Points on a hilly landscape, in no order, each with its height.
From any point a ball rolls to the lowest of the 2 points nearest to it. It stops when none of these is lower. Distance is the straight distance between rows; heights are no part of it.
Z67: [-14 -13 -10  20  10 -10  -2   4  32  21   6  20  11  11  11  -7  16   3
  16  18 -13  15  -1   0  -6  22  16 -26  18 -27]  (h 356)
Z22: [ -1 -15   2  -1  16  14   9 -11  10  46  -1  20   2 -27 -17  19 -19 -16
   4   6 -16  11 -37   1  28   2 -29  -2  -6  11]  (h 427)
Z856: [ 10  -7  -5  -6 -13 -35  17  42  23  -7 -28 -26  30 -18  -7   1 -17 -14
 -12 -15  15  15 -10   3  29   9   5  -5 -41  27]  (h 368)
Z15: [ -5  -2  11 -33  21  34  14  -9  -5  38 -26  -7  21 -14  19  14 -17 -17
 -15  -9 -38 -16 -20  25  11   1 -33  11 -25   9]  (h 455)
Z119: [  8  30  -7 -17 -16 -35  -7  -2 -17  -7 -17 -17  13   6  -4 -21  -1  11
  22  18   5  16  17   3 -16   8  -2 -15  27  -6]  (h 379)
Z452: [ 22   4 -12  -7 -27  13  -9   3   3 -24 -25   0   4   8   3 -29  30 -22
  17  -6 -26 -36  16 -16   4  -6   0  16   2  20]  (h 540)
Z498: [ -2   4 -40  15   7 -10   1 -12  24 -12  21   1   9  27  15   6   7  -6
  22 -17   7  -1  22  -9 -25  -3  40  20  27  -3]  (h 186)
Z992: [  2  23  -6 -14   8   7  -9  -1   0 -25 -23 -25   6 -25 -22  -5  -3  11
  -7 -32  16 -39  27  -4  21 -10  -4  46  42   5]  (h 366)
Z439: [-10  -5 -10  18  23 -12   9  -5 -23   9 -27  -9  22 -25   8  -6 -38 -27
 -10  24  17   6 -18  13  -4  -5  -4 -38 -17   5]  (h 394)
Z937: [ 14  -3   3 -24 -31   2  25  15 -26 -27  30  14 -42 -25  -6 -23   5   6
 -26   2   3   5 -14 -28 -25 -25  -8  12 -24  -6]  (h 125)
Z146: [ -9  30 -20 -11   8  19  -4   6   5 -35 -28   1  -1  -1 -11   8   7 -37
 -12 -24  18 -25  12   4 -13 -18   8 -10  15  21]  (h 564)
Z234: [ 19 -12  10   8 -13 -20  14  -3  -9  -6   9  13 -35 -12 -16 -18   8  20
  10  18  15   1  19 -20   2  -4   4 -24  19  13]  (h 290)
Z568: [  6   1  15  -1 -12   7 -14  -4  34  -5  18  -7  15  10  -4   6  18  -2
  31 -14  29  12  15  28 -32   5 -14  11  23 -21]  (h 153)
Z682: [-42 -17  23   6 -12  24   2  -3  14   3 -11 -18  32   9  -8  16  33  -4
   0 -15   5   3   0  39 -25 -11 -47   2   4 -27]  (h 569)
Z673: [ 26 -12  23   9   0   1  -4   0  27  28 -24  -8  12 -32  -9 -18  -6  -6
  12  25 -12   0  11   8  18  -7  -6  20 -21   7]  (h 219)
Z226: [ -5  10  29 -13  18   6  -1 -13 -25  18 -10 -18   6 -17  -7 -20 -21  10
 -35 -21 -14   8  27   8  19  -2 -19  -3 -17   5]  (h 169)
Z217: [-17 -11 -18   8 -10 -26  17  -4 -11  13  33  22 -13 -11  10 -13   4  10
 -22  23 -39  32 -25 -31 -14   6   1  -6 -34  12]  (h 301)
Z206: [-36  27 -24  -3 -16  17  14 -11  16 -11  -2  -8  -2  -5   1  24 -11   8
 -21 -31   1   1  11   7  13  -1 -12  18  31 -10]  (h 276)
Z470: [  6 -29   3  45  -3  -7   9  -1  25  28  27  14  12 -26  -7  -6  -6 -13
  -7  18 -17  12 -32 -46  19  13  27 -16  -8  17]  (h 304)
Z319: [ 14 -23  16   3   5  11  -5  -6  32  17  -4 -17  28 -20   3  11  22 -18
  35  22  -3 -10  20  11 -19  -1  -9  11  -4  -5]  (h 154)
Z776: [ 12  -4 -10 -17  -5   1   2   0   5 -36   1 -15 -29  -9   0 -10  61 -10
   5 -32  19 -15  17  -9  -2   8  -2   7  23  29]  (h 653)
Z946: [ 14  -2  25  14  -8  26 -12  19 -14  11   7  15   6  -7   2   6  -8 -25
  32  14  -2   0 -28  18  -7  -3  -6 -23  12 -14]  (h 291)
Z486: [ -7 -24  -4  10  -1  16 -21   7 -13   9  47  29   5  47  11  13  16  -9
 -15  -2   5   5   2  -7 -14 -12  49 -12  29 -26]  (h 673)
Z906: [ -3  -8   7  36   3  25   2   0  -3  -5   9  13 -36  24 -24  15  -1   6
   5  -8   5 -27 -21  -5  15  -8   0 -28  36 -35]  (h 305)
Z743: [-12 -19  10  25  -4  37 -48  -4  13  10  31  15  20  51   5  48  23  -7
 -11  15  32   3 -11  21 -13 -19  18   4   5 -17]  (h 284)
Z803: [ 24 -18 -11 -28   3  13  -4   1   9  25 -20  -2  27 -30  -4  16 -21 -30
  -1   8 -21   0 -29 -16  34  14 -36   4 -10  20]  (h 407)
Z150: [-25  28  14 -13 -21  15  -9   2 -19  16   2   5  -9  -9   6 -16 -24   8
 -57  10  -9   1  -9  -6  15   3 -14 -13  11  -6]  (h 396)
Z240: [ 15 -14  -2  25  12 -20  -7  -8  18   3  -7 -10  13   2 -17 -31  25   1
  -1   7 -16   4  15  15 -24 -24 -19  -1  18   5]  (h 81)
Z830: [  8 -35 -10   0  18   5 -34   6   7  -3  30   0  16  45  19   3  40 -18
   6 -10   7  -1   5   9 -34  -8  28  -1  32 -31]  (h 669)
Z556: [ -9 -42  22 -57  25 -26  22   0 -24   6 -29 -21  39  -2  13 -10 -34   1
 -28 -21  -4 -12   2  -3  49  30   7  18 -67  44]  (h 410)
Z520: [ 36   6 -14  -3 -20  10 -12  11 -12   1 -25   6  15 -28  33 -13 -20  16
 -23  17  -5 -14  10 -25  44  16  14  -8 -32   6]  (h 352)
Z880: [-16 -27  12 -13  16   6 -25   0  21 -20  13 -22  20  42  -7  12  59 -20
  16 -23  12 -28  -1  -3 -39  13   4   8  34 -25]  (h 665)
Z844: [ 17  -6  -4  23 -10  31 -32 -24   1 -13  19 -22  18  31 -13  39  14 -10
  14 -21   8  -8  11   4  -7  -9  -2  -6  18  -2]  (h 239)
Z72: [  5  11  33  18 -26   9  -1  10  24   0  14  35 -17  40  -3  -5  24  10
  12  11  -8 -33  10 -16 -12  13  25 -10  16  -8]  (h 270)
Z40: [-19   8   7   5  -9  27 -17   2 -20  -8 -12  16 -20  18 -39  20  -7  -4
 -11  -3 -14  -8  -2   2  31 -25   3 -11  18 -25]  (h 277)
Z956: [-27   4 -19  26  -4  -3   6   8  23  18  43  21 -16  25  13  28  -9  37
 -12   5   8   9 -13  15 -15 -28  24  21  25 -29]  (h 177)
Z422: [ -5  -3  -8  -9 -25 -14 -18   8  -4 -24  22  -4 -15  53 -36  17   8  16
  14   2  11  11   3  11 -11 -28   9  18  36  -5]  (h 174)
Z732: [ 10 -10  -6 -21  18   1  12  -2  -2  30 -25  -5  21 -33  15  -7 -52 -10
 -28   2  -7  -5 -32 -12  42  14 -12  10 -15  24]  (h 381)
Z524: [-11  37 -24  -9 -32  -3  -1   8  -1 -17  26  34 -22  11  11   7  14  23
 -16  43  -7   5   1 -30 -31  14  19 -13 -12 -21]  (h 328)
Z363: [-15 -18   8   4  34  13  -4   1   1   6 -12 -16  12  -8  -7  -8  -1 -17
  -8 -23 -17  30  10  27 -20   4 -30 -23 -24 -14]  (h 585)
Z405: [ 12   7 -10 -34  -3  23   5  14  -6  11 -37  -8  22 -12  12  18   6 -22
  -3 -19 -42  -8  -3  22   1 -19 -28  -4  -8  15]  (h 470)
Z907: [  6 -10  -9   6 -11 -29  17  -8 -15 -26  -2   3 -17  -1  -6 -10  45   7
  35   4   7 -18  46 -15  -2   1  23  -9  10  27]  (h 233)
Z140: [-42  22 -27  22 -10  10   9 -10  13 -12  12   1 -11  22  -4  35 -20  18
 -21 -13  17  24  -2  19 -10 -28  10  20  19 -17]  (h 228)
Z419: [ -3  13  -5 -21  -2  16  12   2  20   4 -25   4 -14 -27  -7   0 -11  10
 -23 -25   1 -12  24   4  27 -17 -17  34  24 -12]  (h 320)
Z749: [ 12  36 -31  -8   5 -33  -9  -2  -2 -39 -16 -18 -19   9   4 -33   3  19
  -1 -13  16 -27  17 -37   0  44  23   6   3  -7]  (h 459)
Z756: [-14  21 -25 -14   6  -5  22  15  -7  -2 -38 -21  29 -42  39  -8  -8   1
  -8 -19   8   5  13  21  19  19  -2   8 -19  11]  (h 462)
Z742: [ -6  13   1   1  19  10  22  12  22  -2 -28 -22   5 -36   5  -5   8 -11
  17 -25   8 -33  32   4  15  18  22  12  16 -10]  (h 502)
Z310: [-19  -3  10  23 -24  11 -19   5  -9  16  51  21   2  38  18  16  16  25
 -28  -2   8   4 -25 -12  -7   5  24 -24  36 -30]  (h 676)
Z774: [ 22 -11  11 -14   8 -13  -5  16  -8   7 -16 -23  18  -4  -9 -15 -32 -20
  15  12 -14  38 -22  17   3   0  -3 -11 -32   9]  (h 236)
Z190: [-10   9 -12 -30 -18 -29  35  26   4  12   0  20 -28 -28   9 -14 -21   4
 -19  13  -9  30 -27 -12   0  -1 -17 -17 -36  26]  (h 354)
Z655: [ -3 -21  12  -9  29 -21  -4  -7 -18  38   6 -18  30  -1   0  17 -16 -19
  21  40 -22  33 -16   7 -15  19  14 -17  -5  -4]  (h 321)
Z192: [ 34  -3   3 -23  -9  15 -12  13  -8  -2   3  -1 -32 -22 -16 -13   1   8
 -31 -25 -15  12  -4 -12  20  -6 -21   7   6   6]  (h 275)
Z794: [ 19  20  28  11  -5   2  -2   0 -15   1  -9 -20   3  -6   5 -23  -5  12
 -27  -5   2   3  25   9  -9  -6  -5 -25  -2   7]  (h 243)
Z35: [ 28   7  -1   7 -15  -6 -22  17 -12 -11  -6   0   0  -6   3 -19 -13 -11
   2  34   0  18 -22  -5   3   7  11 -29 -27   9]  (h 302)
Z987: [ 40 -20  -7  14 -25  12   8  14 -16   1 -12  -5  17 -18  25   7 -33   6
   0   8   1   2 -16 -19  64  15  18  -3 -40  23]  (h 377)
Z764: [-28 -24  34   6  33  25  -8  -7  14  10   3 -15  15   5  -5   8   6 -14
  -4  -4  -8  15   9  47 -37 -19 -45   8 -23 -35]  (h 576)
Z36: [-14  -1 -21  24 -28 -12 -11  -4 -25 -23  39  25 -36  24 -13   7   3  51
  -7  34  11  11 -18  -3 -16 -34  -6  11   1 -52]  (h 360)
Z360: [  8  -8  20  -7  -5   2  13  -3  23   2  12  -7  15 -10  22   9  29  -9
  43  -8   6  20  24  29 -14   2   6  22   2  -1]  (h 90)
Z502: [-22  -4   8  -1   0  -7  16   5  -7  -3  -1  11 -25   3 -22   7  -4  19
  -3  -4  10  24   8  43   1 -49 -21  -3  10   9]  (h 245)
Z542: [ -2  23 -32  13   9   7   0 -17 -28 -15 -24  -7  19 -26  34  -7 -31 -16
  -9 -19  12   2  24  10  14  -2   9  -5 -23   2]  (h 434)
Z934: [-13   7  11  29  18  12   5 -16  15  15  -2  13  10 -14  14  20 -10  -8
  10  37  18   8  14  17  -5   4  28 -19  -7  -8]  (h 311)
Z232: [ 11  -9   0  -5  22  11  -1  19  28  -3 -28 -25  22 -40  -9  -6 -12 -29
   8 -12  20 -19   8  -4   2  13  -3 -17   3 -10]  (h 523)
Z734: [-18  22 -13  28  17 -15  14  -1   1  23  -4   9  10 -10  19   7 -47   2
  -9  30   0  21 -11  11   6  -3  18 -14 -22   1]  (h 351)
Z552: [ -1   9 -10 -24 -21 -27  32  20   9  -5 -21   4  16 -19   5 -20 -23  -7
 -15  -5   5  10  -2  -5  -3   0 -14 -14 -32  42]  (h 395)
Z770: [-27  -1  -1  20 -10  23 -24 -10  -3   5  17  42 -38  14  -8  21  20  27
  -8  33   9  30 -10   6  19 -16  -4   4  -5 -20]  (h 318)
Z727: [ 31 -18   0 -22 -12  -9   1  30   6  -4 -35 -42  27 -22  10 -15 -10 -39
  29   5 -10   2 -23   7   8   0   7   1 -10   4]  (h 151)
Z305: [  6   8  -3  -1 -27  -8   7 -11 -18 -20  12  18 -47 -15 -18  -5 -10  29
 -18  29  40  -5  12 -25   9  -5  -5   5   7   9]  (h 257)
Z461: [-18 -19  13  30  -1  30 -37 -15  -3  33  35  35  10  23  -9  38  21  11
  -8  23  -3  20 -22  12   9 -20   2   9  -2  -5]  (h 300)
Z227: [-13  -7  16  12   8 -13   8  -6   5  11  12   7  -2  13 -21  -4   8   1
 -20   6  -7  27   2  24 -32 -41 -27 -12   3  26]  (h 185)
Z364: [ -7 -14  -5 -32  25 -10  10  -1  -4  -5 -10 -25  17 -20   1   6  24 -30
  17 -24  -3  30  11  22 -12  -1 -11  15 -27  37]  (h 476)
Z657: [-14  18  17 -34  12 -14  20 -16 -13  34   1  -1  -7  -4 -11 -12 -43  29
 -32  -4 -29   0  14   5  26   8  -9  18 -30  11]  (h 71)
Z132: [ 15  -4  24 -10 -30  17   2  11 -20  -7  33  12 -46 -14 -15 -14  -3  -3
 -12  -5  -2  28 -20  -4   6 -15 -12  25   0  -5]  (h 220)
Z171: [  4 -20  18  22  -3 -10   4  -2 -11  42  41  19  15 -22  17  -2  -7  -2
  24  15 -18  26 -48 -29  11  21  20  -4 -15  11]  (h 333)
Z372: [-14  25  21  -8  13 -21  24   3 -29  48   5  34 -13 -16 -14 -12 -44  26
 -24  23 -32 -10 -11 -17  30  -4  -6  -2 -36  21]  (h 170)
Z602: [ 18   2   3  16   7 -12  -4   5  37  -3 -22   6  -4  -9 -25 -34  19   6
  21   4  -1 -19  33   4   8  -2   1  14  -4   5]  (h 188)
Z465: [  6  -4 -15  -3  21 -33  -2  -2   5 -25 -15  -4 -41  16  -5 -19  59  19
  19 -27  12 -18   8 -21  -8  26  -4   5  14  17]  (h 645)
Z990: [  4  -1 -20  -2  19  13 -17 -27 -12 -19   2 -31  12  -4 -13  33   6  -9
   4 -27  11  -1  15   8   7  -6 -10   2  29   2]  (h 192)
Z412: [ 20  16 -21  14   6 -20   7  -3  21 -35 -19  28 -18  31 -15 -23  -3   4
  29 -15  -2 -32  23 -41  -2   8  17   6 -24  14]  (h 607)
Z689: [ 31  -1  34  27  -5   8   4  -5  34   4   0   6   6  32  -6 -15  16  -4
  35  -7   8 -44  21  -9 -18  18  -6 -12  15   4]  (h 241)
Z311: [ 19 -24  20 -33  26  14   9  20  -1  27 -28 -14  48 -41   8  -3 -58  -8
 -10  -9  11 -11   7  -3  34  -6  -7  -1 -14   6]  (h 342)
Z10: [ -3 -17   0  -1  14 -16  -9  -4  18   7   8  19   5  43  28  -8  29   2
  17  20   9 -13   5 -12 -26  34  36 -25  26 -13]  (h 375)
Z413: [-30 -13  29 -14  43   1   3 -23 -24  38   4  -6   6  -4  -8   6 -34 -25
  -6  13   4  15 -43  19 -11  12 -23 -12  -8   3]  (h 384)
Z404: [-31  36  -5   1 -21   6  -7  -6 -12   9  26  19 -16   1   4  14  -9  19
 -37  35 -18  15 -25 -22  -9   0   6  -5  13 -12]  (h 365)
Z213: [-26  27  -5  11  10  -6  32   3  -5  -5 -18 -22  27 -36  24  -8  10  -2
   7 -25  17  -4  45  18   0   9  14  10   6   2]  (h 484)
Z21: [ -2  -9  -7  -4  18 -14 -29 -11   2 -28 -13 -10   7  25  17 -15  26 -13
  23  10  29  -6  13  -6 -23  30  48  -9  16 -10]  (h 397)
Z239: [ -8   5  24   0 -15  25  -5  -1   0   3 -13 -21  40   0  -2   9  39  -6
   9 -14 -15 -30  26  20 -23 -12 -33   4  16  -7]  (h 562)
Z592: [  7 -25  27 -21  35  25   1 -10  -1  50   0  11   4 -23  -2  15 -15 -17
  -6   4 -15 -19 -45  11  25   7 -44   1 -43  20]  (h 441)
Z242: [ -2 -12  -6   3 -11 -11  36  18  -9 -15  28  14 -44 -13  -2 -14  12   0
 -23  11 -23  15 -11 -35 -24 -19  16  -9 -13  17]  (h 234)
Z441: [-20 -28  19 -17  40  -3   2  -7 -20  26   0 -20  21 -27  -2  30 -23 -27
  22  29  -3  19 -15   9  -4  18 -26 -23 -23  -9]  (h 355)
Z149: [-10   1 -23  11 -32  -2   5 -11 -15 -28  30  -3 -34  21  -1   7  19  46
 -11  -5  -8  20  -1   2  -3  -8 -19  15   7 -40]  (h 380)
Z373: [-35   1 -10  32 -24  11 -25   1 -29  -4  35  35 -29  11  -7  18  -5  43
 -11  22  16  13 -47  -2   9 -31   1  14  19 -28]  (h 340)
Z935: [-17  14  11  -4 -24  -1 -25  -7 -23  -5   3  -2   7  25 -21  12  -7   3
  -1  23  -2  16   5  25 -14 -29  -1   3  27  -7]  (h 230)
Z145: [-25 -31  -6  12 -11  -8   8 -13 -16 -14   0  -3   5  12  -9  11  52  -1
  20  -7   3  -7  33  -2  -3  -8   4  -4  28   3]  (h 183)
Z124: [  1  -5 -26  20   5  -3  -4 -19 -14 -19  16  -8 -17  15   7  17   3  13
   7 -11  16   8   3  -7 -10  -5  12  -4  45  -9]  (h 98)
Z620: [ 31  16 -26  -9 -37   5   2  11  -5 -22 -12  12  -5   2   2 -28  -9  -4
   8  -5 -32 -17  -7 -32  16  14   3 -11   4  -5]  (h 526)
Z832: [ 10  -2   7 -54  30  11  29 -15 -36  30   9  -2 -10   8   5  19 -41   9
  -7 -29 -19 -16 -15  24  31  -3 -19  16 -14  35]  (h 445)
Z854: [ 24 -11 -18   7  19 -15 -18 -10  22 -26  11  -4 -49   3   7  -9  39  19
  -2   1   8   3   4 -11 -10  15  24  11   9  -6]  (h 635)
Z845: [ 31 -27 -10   7  20 -27  -8  35  44 -16 -40 -47   6   2 -12  19  12 -26
  12   0  16 -15 -33   2  31  27  21 -12 -21  -9]  (h 295)
Z179: [ 28  33   4  10 -32   2 -11  13 -21  -8  -7   5 -13 -16   9 -28  -8  30
 -27  20  -3 -16  20 -21   7   4   4 -12 -18  -5]  (h 308)
Z629: [ 28  22  -9  13  -9 -12 -18   2  -7 -15   6  16  -1  14   8 -27 -10  14
  20  23  10  14  -4   0  -9  17   5 -23   5 -14]  (h 343)
Z975: [  8   9  13  -6 -17  20 -17  15 -34   0   9   4 -19  15 -29   1 -14  13
 -26 -21 -27  18   9  -3  24 -15 -23 -14  -2 -13]  (h 307)
Z675: [ 33  -5 -19 -11  10 -16  -2  29  21 -23 -35 -32  10   5   0  -5   4 -35
  39   4  11 -15 -32  13  -3  16  22 -22   0  -5]  (h 238)
Z296: [  6   6  -2  19 -22  30 -38 -21   1 -15  30   1   8  45  19  30  18   3
   8   2  13  10  16  16 -14 -18  26  19  10  -6]  (h 264)
Z309: [-16   8 -13 -14  -6 -13  25   0 -22  -3  -5  23 -29 -10   0  -6 -20   3
 -13   7  -9  19  -9   6  -1 -19 -15   1  -4   2]  (h 303)
Z447: [ 33  22 -23  -5  11 -38   0   9  -7 -29 -35 -20 -31  22   3 -25 -22  22
  15 -26   2 -40  -3 -55  18  35  15  -5 -18  -5]  (h 488)
Z696: [-26 -14 -16  16  -7   8   7 -28   3  -8  -8  17  -7  -6   6   5  24  -2
  -6  10   5   9  25   3   6  -9   6   4   5  13]  (h 226)
Z901: [ 29 -10  -6  16 -12 -44  12  39  36 -20 -19 -30   3   5  -7   1 -14 -11
   3  -3  26   5 -28 -10  33  41  19 -21 -22   7]  (h 332)
Z995: [ 21  -5 -22 -13  -1  12 -10   8 -15   3 -40  -9  29 -28  18  -2  34   4
  -4 -22 -26 -19  13  10  23 -14 -32   5  -6  25]  (h 485)
Z966: [  5 -18  23 -42  42  -1  -6  20 -16  12 -43 -23  65 -29   1 -22 -46   2
 -26 -21  19  -9  16   8  18   2  -8   9 -46   6]  (h 299)
Z237: [ -7  23  -3 -13   3 -13 -18 -15 -15 -46  -3   0  -9  15   2 -21  25  -7
  22 -21  39 -24  25 -21 -15  37  23  10  22   3]  (h 426)
Z261: [-12   2  -2  -8 -10   5   7 -28 -23  14  32 -13 -10  15  12  30  -5  12
  -8 -24 -26  45  -2  12  -1   6 -18  18 -12   5]  (h 416)
Z846: [ 17   6   8  -6 -16  29 -15  -1   6  -5 -26 -12  23 -17  -3 -29  22 -19
 -11 -11 -15 -28  14   4   0 -10  -7  23  20  -7]  (h 551)
Z967: [  5   8  19  15 -21  -2   5   4  33 -15   0  12  17  28  -9 -22  31   5
  47 -27  25 -27  31  14 -22   2 -24  17  20  -6]  (h 204)
Z669: [-48 -11  53   7  39   8  -6   3 -17  46  56  21  14   9  -5  35 -15 -18
   0  -3   1  15 -40   1 -20 -16  16 -10   2 -15]  (h 425)
Z516: [ -5  14  25  25   0  26 -28  -4  -5  -6  -6 -12  18  22   7   7   7  -7
   6   9  27  -8  18  17 -26   4  16 -25  11 -30]  (h 324)
Z796: [-14  16 -13 -24 -21 -25  16   2 -11  -5 -15  -8  13 -21   6 -20  15   0
  14   2 -19  15  18  10  -9  -3  -3  17  16   5]  (h 409)
Z623: [ -7   5 -15  -2 -23  -7  17 -22   0 -24  -2   2 -41  11 -17  13   4  39
   0   7  28 -29  18 -13  17 -12 -10  10  40  11]  (h 182)
Z329: [  5  15 -30  31   6 -11   0  -2  36   1  46  25  -7  20  19   2  -7  24
   2   8  14   1  11 -14 -21  -4  33   8  18 -17]  (h 111)
Z775: [-10  -1  12 -15   9  11 -14   3  20 -17  -5 -29   4  -1 -16   6  71 -22
   8 -22   1 -13  12   1 -23   2  11  11  26   3]  (h 660)
Z183: [  2 -25  21 -47   4 -28  14  22  -8   2 -32 -34  38 -17   4  -2 -30 -19
 -17 -13  14  20  -4   4  37  16  10  -1 -57  30]  (h 393)
Z245: [ 23   4 -25  41   7  -5  11   4  48   2  28  20  -1  -4  16  -6 -32   4
  13  13  19   9 -21  -2 -21  12  26   3  -9  -1]  (h 198)
Z869: [-13  13  23  20 -16   4   2 -18 -13 -11  -4 -17   4  -3   6  -7   7   8
  -8  -7  28 -13  32  13  -9   4   8 -18  26 -12]  (h 294)
Z25: [-17   6   1 -33  14 -28  21  -3  10  24   0 -32  18  -9   2  -6  -1 -11
  14  -6 -31  29  13  26  -5  15  -9  18 -34  36]  (h 458)
Z289: [ -1   1   7 -17   8   5  29 -27 -20  30  30   1 -16  19   7  15 -35  11
  -7 -22 -31  12 -22  22   4  -9 -33  25 -13  28]  (h 430)
Z930: [-25  13  11   1 -42   6  -5  12   7 -22  25  35 -23  44  11  -2  27  16
 -10   7   5 -11   9 -24 -24  12  25 -14  11 -27]  (h 293)
Z194: [ -4  41 -30 -22   1  -2   5  13  22 -35 -16  18 -29  10 -18  10   6  -2
  -3  -7  22 -23  13  -8 -15 -14   5  11   6  27]  (h 581)
Z820: [ 21   5   4  34  -2  30  -1  12   8   5   5   9 -10   8  -9   0   0 -15
   2 -12 -17 -11 -21   5  -1 -20  -8 -13  16 -10]  (h 322)
Z512: [ 15  21 -24  -7   2 -13   5   2  21 -16 -26  31 -32  24  -1  -1  20  14
  18   2   5 -48  12 -16  -1   1  -8  11  -7  31]  (h 595)
Z544: [ 20  -7 -20  14   2  12   9  -2  18 -33  10  28 -52  15  15 -20  29   8
  -2  -3   1 -19  -8 -21 -14   6  15   4 -15  -7]  (h 627)
Z865: [ -3  -3  24 -31  42  -1  -8  -8 -31  16 -34 -36  41 -24  -7  -9 -23  -8
 -10 -19  -9 -12  25  25   6  -6 -32   8 -33   3]  (h 244)
Z645: [ -9  -1   0   2  33  23  -7   4  21 -21 -31 -23   9 -16 -17  14   8 -36
   1   3  28 -32   4   9 -31 -10  -6 -14  19 -11]  (h 545)
Z185: [-20   1  -8 -37   5 -26  31 -12 -16  14  -7 -17   7 -24  12 -13 -26 -13
  -1  -2 -29  14   2   5  -2   3   2  30   1  29]  (h 437)
Z96: [  4 -13  45 -13  -3  27  -4  10   2  29  -2   2   9 -12 -23  21 -12 -17
  17  11  -7  -1 -25  21   1 -15 -44   3   8 -33]  (h 254)
Z280: [-15   2  10 -12   5  -9 -11 -15 -19  20   7   4  14   2  11  -5  -1  -6
   3  39 -19  33  -3  22 -23  -3  -4   4   4   1]  (h 280)
Z55: [ 19 -12  -3  43  12 -22  -3  17  43  18  34  10   5  -3  -3  -8 -14  -5
  12  21   6   3 -43 -28   1  24  44  -2   5   1]  (h 260)
Z223: [  6   5  29  -7 -12  14 -11 -10  29  20  16   2   6  -9 -17   1  -6  -5
  12  15  11  20  -7  12  -5  16 -34  11  22 -16]  (h 210)
Z893: [-22   1  -7  -9 -29 -13  -4  -9  10 -29  10   8 -23  45 -21  14  22  27
  15   9  23 -17   1 -23  -8   6   4  18  47   5]  (h 99)
Z126: [ -3   2 -18  10  18 -11   3 -13   9 -44  -6  32 -57  39  -2 -22  11   6
  10 -28   8 -30   7 -38 -16   7   8  24 -11 -10]  (h 619)
Z172: [-14  12 -20  10 -24  -1   0  -2 -15 -20  35 -11  -3  18   4  13   6  19
  -7 -30 -22  29  17   5 -18 -20 -10  25  -3 -15]  (h 398)
Z184: [-24 -13  39   2  29  17 -14  -4 -28  24  29  12  11 -15 -13  20 -19 -38
  -2  15   0  14 -45  -5  -7  -8  -1 -17   9  -3]  (h 408)
Z231: [ 19  -8 -17  17  11   9  -1 -18 -33  -4 -21 -15  22 -15  29 -11 -55 -22
  -6  -1   9  17 -19   0  25   8   4 -15 -39  14]  (h 405)
Z388: [  2  18   7  12  -9   7   7   0 -11  30  20  29 -22 -21 -13   8 -22  28
 -12  25 -31   8 -12 -17  22 -14 -16   4 -30   9]  (h 232)
Z787: [ 56   9 -46   3 -21 -22  11  24   1 -25 -20  -8 -12   0   7 -18 -19  21
  11 -18 -16 -31  -8 -37  31  24   6 -11 -26 -11]  (h 510)
Z579: [-21  -6 -13  20  -9 -11  20  -8  -1  34  20  18   3  -1  30  -2   7  15
  -6  10 -37  19  -8  -6  -9   9   0 -17   7  -7]  (h 334)
Z694: [ -2  -1   4  24  22  11   6 -23  -1  17 -11   9 -19 -27   7  17  15  14
  -6  24  13 -14  19  11  14  -7   9 -16  16   8]  (h 271)

Where does a ball stop that starts at each point below?
Z830: Z145
Z289: Z124
Z995: Z657
Z512: Z145
Z682: Z937

Call two points neighbours if one is among the 2 nearest of the other. Go from one point of each pair to the other, from neighbour to neighbour, staying as low as possible. Name the highest point that can't be avoided.
Z40, Z657: Z820
Z856, Z40: Z552
Z657, Z240: Z309
Z937, Z40: Z975
Z145, Z893: Z234
Z124, Z329: Z498
Z360, Z240: Z673
